Each scene shows the same named points in several views. A view is turned or mirrored, and shifted as a whole, has a little noise and may leave points out.
In the rows, zero is written as 128.

Scene 1
View 1
(120): [125 182 137 180 128  82 187 144 145 136 149 157 128 165 115 113 146 130
 125 217 122  95 118 111 126 109 146  91]
(7): [ 71 113 143 163 147  92 201 136 161 103 110 207 151 134 183 158 194 189
 156 151  98 146 131 138 114  97 152  99]
(142): [128 169 101 132 154  91  96 224 103 106  83 247  93 146 157 129 161 130
  82 118  54 186 112  89 102  99 136 114]
(233): [109 103 143 112 144 132 172 162 129 100 133 169 101 149 104 132 121  97
 162 138 110 119 131 148 150  78 133 104]
(219): [154 149  77 148 199 120 135 141 134 141 131 161  65 166 150 128 107  85
  90 191 113 171 171  56 195 139 163 117]
(207): [153 163 126 135 133  99 150 175  97 117 120 179  62 190  73  96 119  53
 124 155  90 110 105  70 155 101 131  91]
(49): [139 146  91 138 178 110 120 176 116 120 105 206  66 161 162 130 138 100
  86 141  79 187 146  62 158 123 150 113]
(160): [110 144 141 122 146 128 118 226 100  96 126 200 108 149 128 116 137 114
 119 134  82 159 125 140 107  66 119 109]
(131): [ 91  64 134 124 161 111 213  94 179 101 118 180 115 137 144 166 154 132
 192 128 122 117 142 138 171 101 157  98]
(166): [107 150 107 151 179 136 129 177 148 141 157 157 144 123 179 140 118 161
 104 203 130 164 169 157 128  99 147 133]
(83): [120 155 167 141  93  72 194 154 131 103 117 188 108 172  61 113 152  96
 171 147  96  60  70 127 109  85 122  77]
(155): [111  72  71 117 218 132 146 124 158 112  89 212  65 137 212 178 146 122
 123 111  92 216 182  71 202 134 173 123]
(55): [116  77 113  91 179 144 144 148 150 110 127 161  96 122 137 159 101 106
 157 131 123 143 161 155 174  90 151 123]
(26): [146 131 134 124 146 129 178 136 142 129 174 107  96 158  56 111  75  58
 165 206 152  68 141 147 178  97 137 104]
(119): [146 105  84 136 189 117 180  74 174 146 132 139  71 160 132 151 104  83
 140 184 143 131 169  75 224 145 173 110]
(168): [168 192 102 133 134  79 135 157 143 153 134 157  92 152  72 124  98  96
 120 195 121  79 101 120 135 117 150 109]
View 2
(26): [194 151 104 137 122  88 103 168 157 137  80 109 225 188  86 168 127  81
 172 101 137 171 100 116 146 106  92 142]
(166): [ 97 204 126 152 152  88 227 127 100 148  94 117 168  68  95 145 130  83
  98 140 163 135  98 123 190 160 125  99]
(120): [148 197 122 134 136  88 133 133 107 176 108 195 154 158  86 178 173 136
 179 130  95 122  98 129 183  89 144 139]
(160): [127 169 103 151 152 109 156 137 126 176 122  96 114 108  84 179 199 104
  82 128 127 136 157 126 170 131 130  38]
(207): [155 141  79 139 141  68  90 155 125 182 124 101 161 194  78 195 179 154
 161 109 123 104 151 143 150 111 142  59]
(55): [118 109 110 122 144  93 163 130 167 136  85  60 153 113 119 141 110  88
 106 101 167 168 110 125 150 136 100  81]
(219): [ 94 148  77 143 148  16 149 132 104 153  95  65 198 138 102 164 111 173
 176 118 183 101  98 152 177 156 153  85]
(168): [156 164 117 113 141  75 143 160  97 180 123 157 179 206  82 169 127 108
 167 110 122  97 127 119 145 125 124 114]
(49): [ 81 140  80 136 155  41 158 123 105 174 116  69 135 120 101 169 150 175
 137 120 164  88 134 157 176 152 165  40]
(142): [ 81 155  97 134 163  81 183 118  85 200 143 103  84 113  94 177 187 158
  95 130 138  73 168 151 175 148 169  16]
(131): [107  85 127 103 138 102 136  94 197 137  79 112 106 100 150 139 110 128
 144  95 133 188  81 141 161  93 117 123]
(233): [139 105 102 127 137 107 124 130 181 149  92  80 130 130 116 159 146 105
 118 101 139 169 126 131 155 107 104  78]
(119): [111 104  92 110 134  30 126 124 149 131  72  78 205 155 127 143  68 159
 201  94 176 140  71 150 159 130 128 133]
(83): [172 135 124 112 134 127  91 135 155 188 128 175  99 182  98 183 187 126
 150 114  73 146 141 129 148  66 128 107]
(155): [ 38  75  84 115 156  33 175  83 149 143  86  27 118  72 150 139  85 184
 128 104 202 129  95 164 173 156 148  45]
(7): [ 78 142 142 116 149 111 173  74 152 161  90 159  65  51 141 146 154 144
 123 133 110 169  83 144 194  93 147 111]
View 3
(166): [128 146 215 125  92 162 122  93  96 152 155 141 176 118 161  90 121 111
 114 125 124 192 143 170 150 149 138 189]
(7): [107 139  76 144  99 131  90 145 113 157  91 158 137 110 157 107 103 120
 140 139 153 209 122 143 124 165 149 159]
(168): [154  73 179 148 100 181 166 158 133 131 174  86 196  80 108 138 163 139
 128 187  75 114 171 187 105 107 116 144]
(55): [180 103 181 121  97 194  94 173  93  99 127 129 166 143 176 138 134 132
 148 117 177 182 141 136 126 109 161 151]
(26): [177  80 213 103 114 160 117 183 124  63 170  77 187  58 138 153 185 140
 173 188 149 127 143 154  96 134  91 167]
(142): [101  84 112 121  91 190 122  95 141 209 121 122 183 153 135 113 115 149
 121  90  60 178 186 186 138  52 215 121]
(119): [242  86 142 160  60 173 101 129 129  86 141 110 175 128 139 167 168 118
 131 175 160 147 148 113 159 107  83 212]
(131): [170 115  96 154  94 151  92 192 101 108 100 150 134 118 165 144 121 125
 148 155 190 186 121 118 118 154 133 153]
(233): [151  87 143 109 113 171  94 182 114 101 118 114 160 115 167 142 143 143
 169 131 169 179 146 142 104 109 162 132]
(219): [204  82 158 127  58 180 100  71 150 129 150 100 202 140 136 147 165 125
 128 141 108 154 171 141 171  69 123 210]
(155): [211 105  99 151  45 194  66  95 120 142  90 150 156 213 174 150 119 120
 121  89 168 207 149 102 188  71 164 191]
(120): [114 106 130 140 103 128 138 119 141 142 155 110 181  57 112 114 154 129
 139 196  97 145 150 175 115 151 101 174]
(49): [160  82 120 122  68 183 105  81 151 164 126 113 190 157 137 136 142 141
 131 110  91 173 177 155 157  55 174 165]
View 4
(120): [149  95 128 129 145  92 160 208 160 123 129 172 108 133 148 112  85  91
 107 110  52  79  81 110 146 108 162 134]
(83): [148  90 113 106 114 112 159 221  87 144 128 146  46  69 169  66  93 109
  88 125  83  42  68  95 135 118 125 117]
(219): [123 122 128 126 133 136 115  83 215 131 108 124 153 139 107 144 101 131
 138  65  58 150  83  76 147 135 123 157]
(155): [ 98 163 180  87 112 119  43  42 214 119  74  95  93 108  80 149 131 100
 150 113  84 178 123 136 108 151  95 166]
(233): [133  99 112 117  96 144 102 132 127 127  95  95  62  87 130  89  86 116
 142 145 117 123  69 133 105 115 123 115]
(26): [150  63  66 162 117 148 146 165 154 105  80 119 107 114 156  95  31 149
 148 114 117 105  32  70 144  87 182  87]
(55): [131 105 124 127 112 135  87 101 144 118  88  83  79 110 118 123  73 111
 171 145 140 148  80 135  98 122 132 105]
(168): [149  92 120 141 162 109 173 173 120 142 142 144 112 123 151 126  59 130
 129  65 103  83  76  56 153 137 145 105]
(131): [118 116 143  94 101 104  81 159 171  87  43 116  36  71 139 104  89  91
 121 164 100 107  90 128 115 101 145 120]
(207): [140  98 101 110 110 152 153 138 125 167 139 132 108  89 140  79 104 146
  97  66  59  86  58  64 152 134 101 142]
(142): [132 131 164  99 135 116 132 111 101 196 202 125 108 128 103 123 156  91
 122  83  60 120 117 153 113 179  61 173]
(119): [117 119 132 122 129 126  92 103 230  84  42 120 111 108 125 145  66 137
 136  88  92 140  84  50 150 112 160 125]
(160): [150  95 117 124 109 139 142 132  91 175 183 110  98 124 118  88 119  97
 142 125  87 121  75 171  99 139  91 142]
(166): [152  96 140 150 154 103 130 141 170 119 144 134 136 181 111 152  86  74
 178 137  98 153  95 177 104 120 158 133]
View 5
(120): [ 58 168 136 170 122  65 124 142 192 144  88 140 168 163 151 187 148 126
 114 156 156 100 122 108 119 110 123 182]
(83): [ 70 172 114 250  91 113 163 184 204 129  73 115 145 199 146 144 127 146
 100 113 182  81 130 127 142 101 109 148]
(7): [100 181 133 175 156 125 176  84 151 199 150 130 120 125 114 157 121 126
 148 142 179  76 107 192  98 124 120 161]
(166): [ 98 168 133 118 188  91 108 107 131 130 120 146 167 132 107 218  96 105
 163 193 121  97 119 129  66  97 101 163]
(160): [103 194 120 202 122 147 145 160 130 106 111 113 134 186  68 186  78 120
 143 199 135 116 145 136 101  74  98 136]
(55): [149 127 104 129 180 161 140 173 130  87 128 151 148 169 111 171  73 118
 143 137 120  89  99 155  84 135  72 131]
(207): [102 169 130 181  79 131 153 227 182  80  82 133 148 226 135 173 119 127
  96 176 131 158 131 102 138 113 111 157]
(119): [140 106 134  64 160 117 140 197 175  93 121 184 171 170 184 179 138 110
 107 128 108 140  68 127 110 186 108 174]
(49): [136 180 163 130 111 161 166 168 137 115 131 145 133 188 121 189 111 104
 134 224 117 194 115 144 104 122 127 167]
(219): [134 146 160  78 132 125 135 187 149  90 120 166 161 184 146 206 132  99
 120 205  97 191  97 117 104 149 121 180]
(131): [132 128 109 141 170 141 178 147 155 144 144 146 135 144 136 140 113 127
 124  89 163  69  81 185 105 166  93 148]
(142): [133 207 165 179 108 193 155 139 138 124 118 129 124 189 109 189  84 109
 160 250 127 187 145 156  87  63 122 141]
(26): [ 87 115  91 144 156  73 105 221 183  60  67 150 191 195 147 186 111 130
  93 102 119  69 105  80 121 138  79 153]
(168): [ 95 147 142 181 119 131 100 162 217  93  40 160 184 198 206 181 115 127
 131 171 128 132 135  95 106  75 112 153]
View 6
(26): [128 140  87 133 201 134 163 127 188  88 188 125 124 124  74 193 145 154
 109 148 176 150 179 107 153 118  66 189]
(207): [157 128  68 110 150  88 155 130 179  63 149  81 101 129  74 234  97 148
 121  82 146 162 102  87 151 151 120 100]
(142): [148 138  78 114  84  97 144 109 106 125  73  60  87  91  97 193   7 143
 172  76 130 151  61 134 114 131 167  58]
(49): [155 125  71 141  97 134 136 110 130  81 137  79  87 109 100 197  55 145
 139  64 163 184  75 121 110 133 178  69]
(7): [133 137  80 161 137 120 106 129 101 142  66 114 116 134 167 131 103 123
 177 160  80 132 130 159  93  50 167 106]
(119): [135 129  67 189 154 197 128 113 153  70 208 137  97 132 123 167 145 140
 111 109 210 210 151 118 112  97 153 129]
(55): [101 153 127 142 165 157 127  92 134 156 150 105  99  88 138 164 101 121
 129 134 192 163 149 149 128 101  97 107]
(83): [144 137  39  96 177  47 146 153 168  89  94 117 115 151 126 209 123 136
 143 151  84 116 134  80 161 109  99 118]
(168): [139 138  11 114 141 111 180 131 151  72 148 132 109 120  74 193  76 163
 148 127 173 153 128  83 147 132 106 168]
(166): [133 138 101 163 119 165 149 106 100 147 123 100 114  93  79 139  51 154
 179 142 155 143 140 182  89  85 134 184]
(233): [110 145 123 130 176 117 122 110 156 134 128 100 105 109 133 186 122 117
 122 131 152 147 141 134 143 102  92  92]
(120): [164 125  38 145 144 108 158 147 143  75 122 122 127 147  78 171 104 167
 162 142 104 135 142 116 116  90 141 177]
(131): [111 142  92 166 179 145  99 115 137 136 121 133 103 132 189 152 157 112
 132 155 137 157 158 136 120  60 127  92]
(219): [156 119  88 169 113 184 147 108 138  70 186  90  93 113  79 181  84 154
 126  71 195 204 114 138 100 121 172 121]
(155): [122 133 124 191 108 202  92  84 104 130 150  93  74  92 172 155  89 112
 128  75 197 211  99 171  89  91 192  34]
(160): [135 141 123 105 133  82 146 109 131 145  88  59 105  85  89 196  44 135
 157 110 121 127 101 153 129 119 108 102]

In a view up to two points have been moved. Name them for each view, in the order of its rows, or write -.
view 1 | (233)
view 2 | (166), (120)
view 3 | (7)
view 4 | (131)
view 5 | (142), (168)
view 6 | (49)
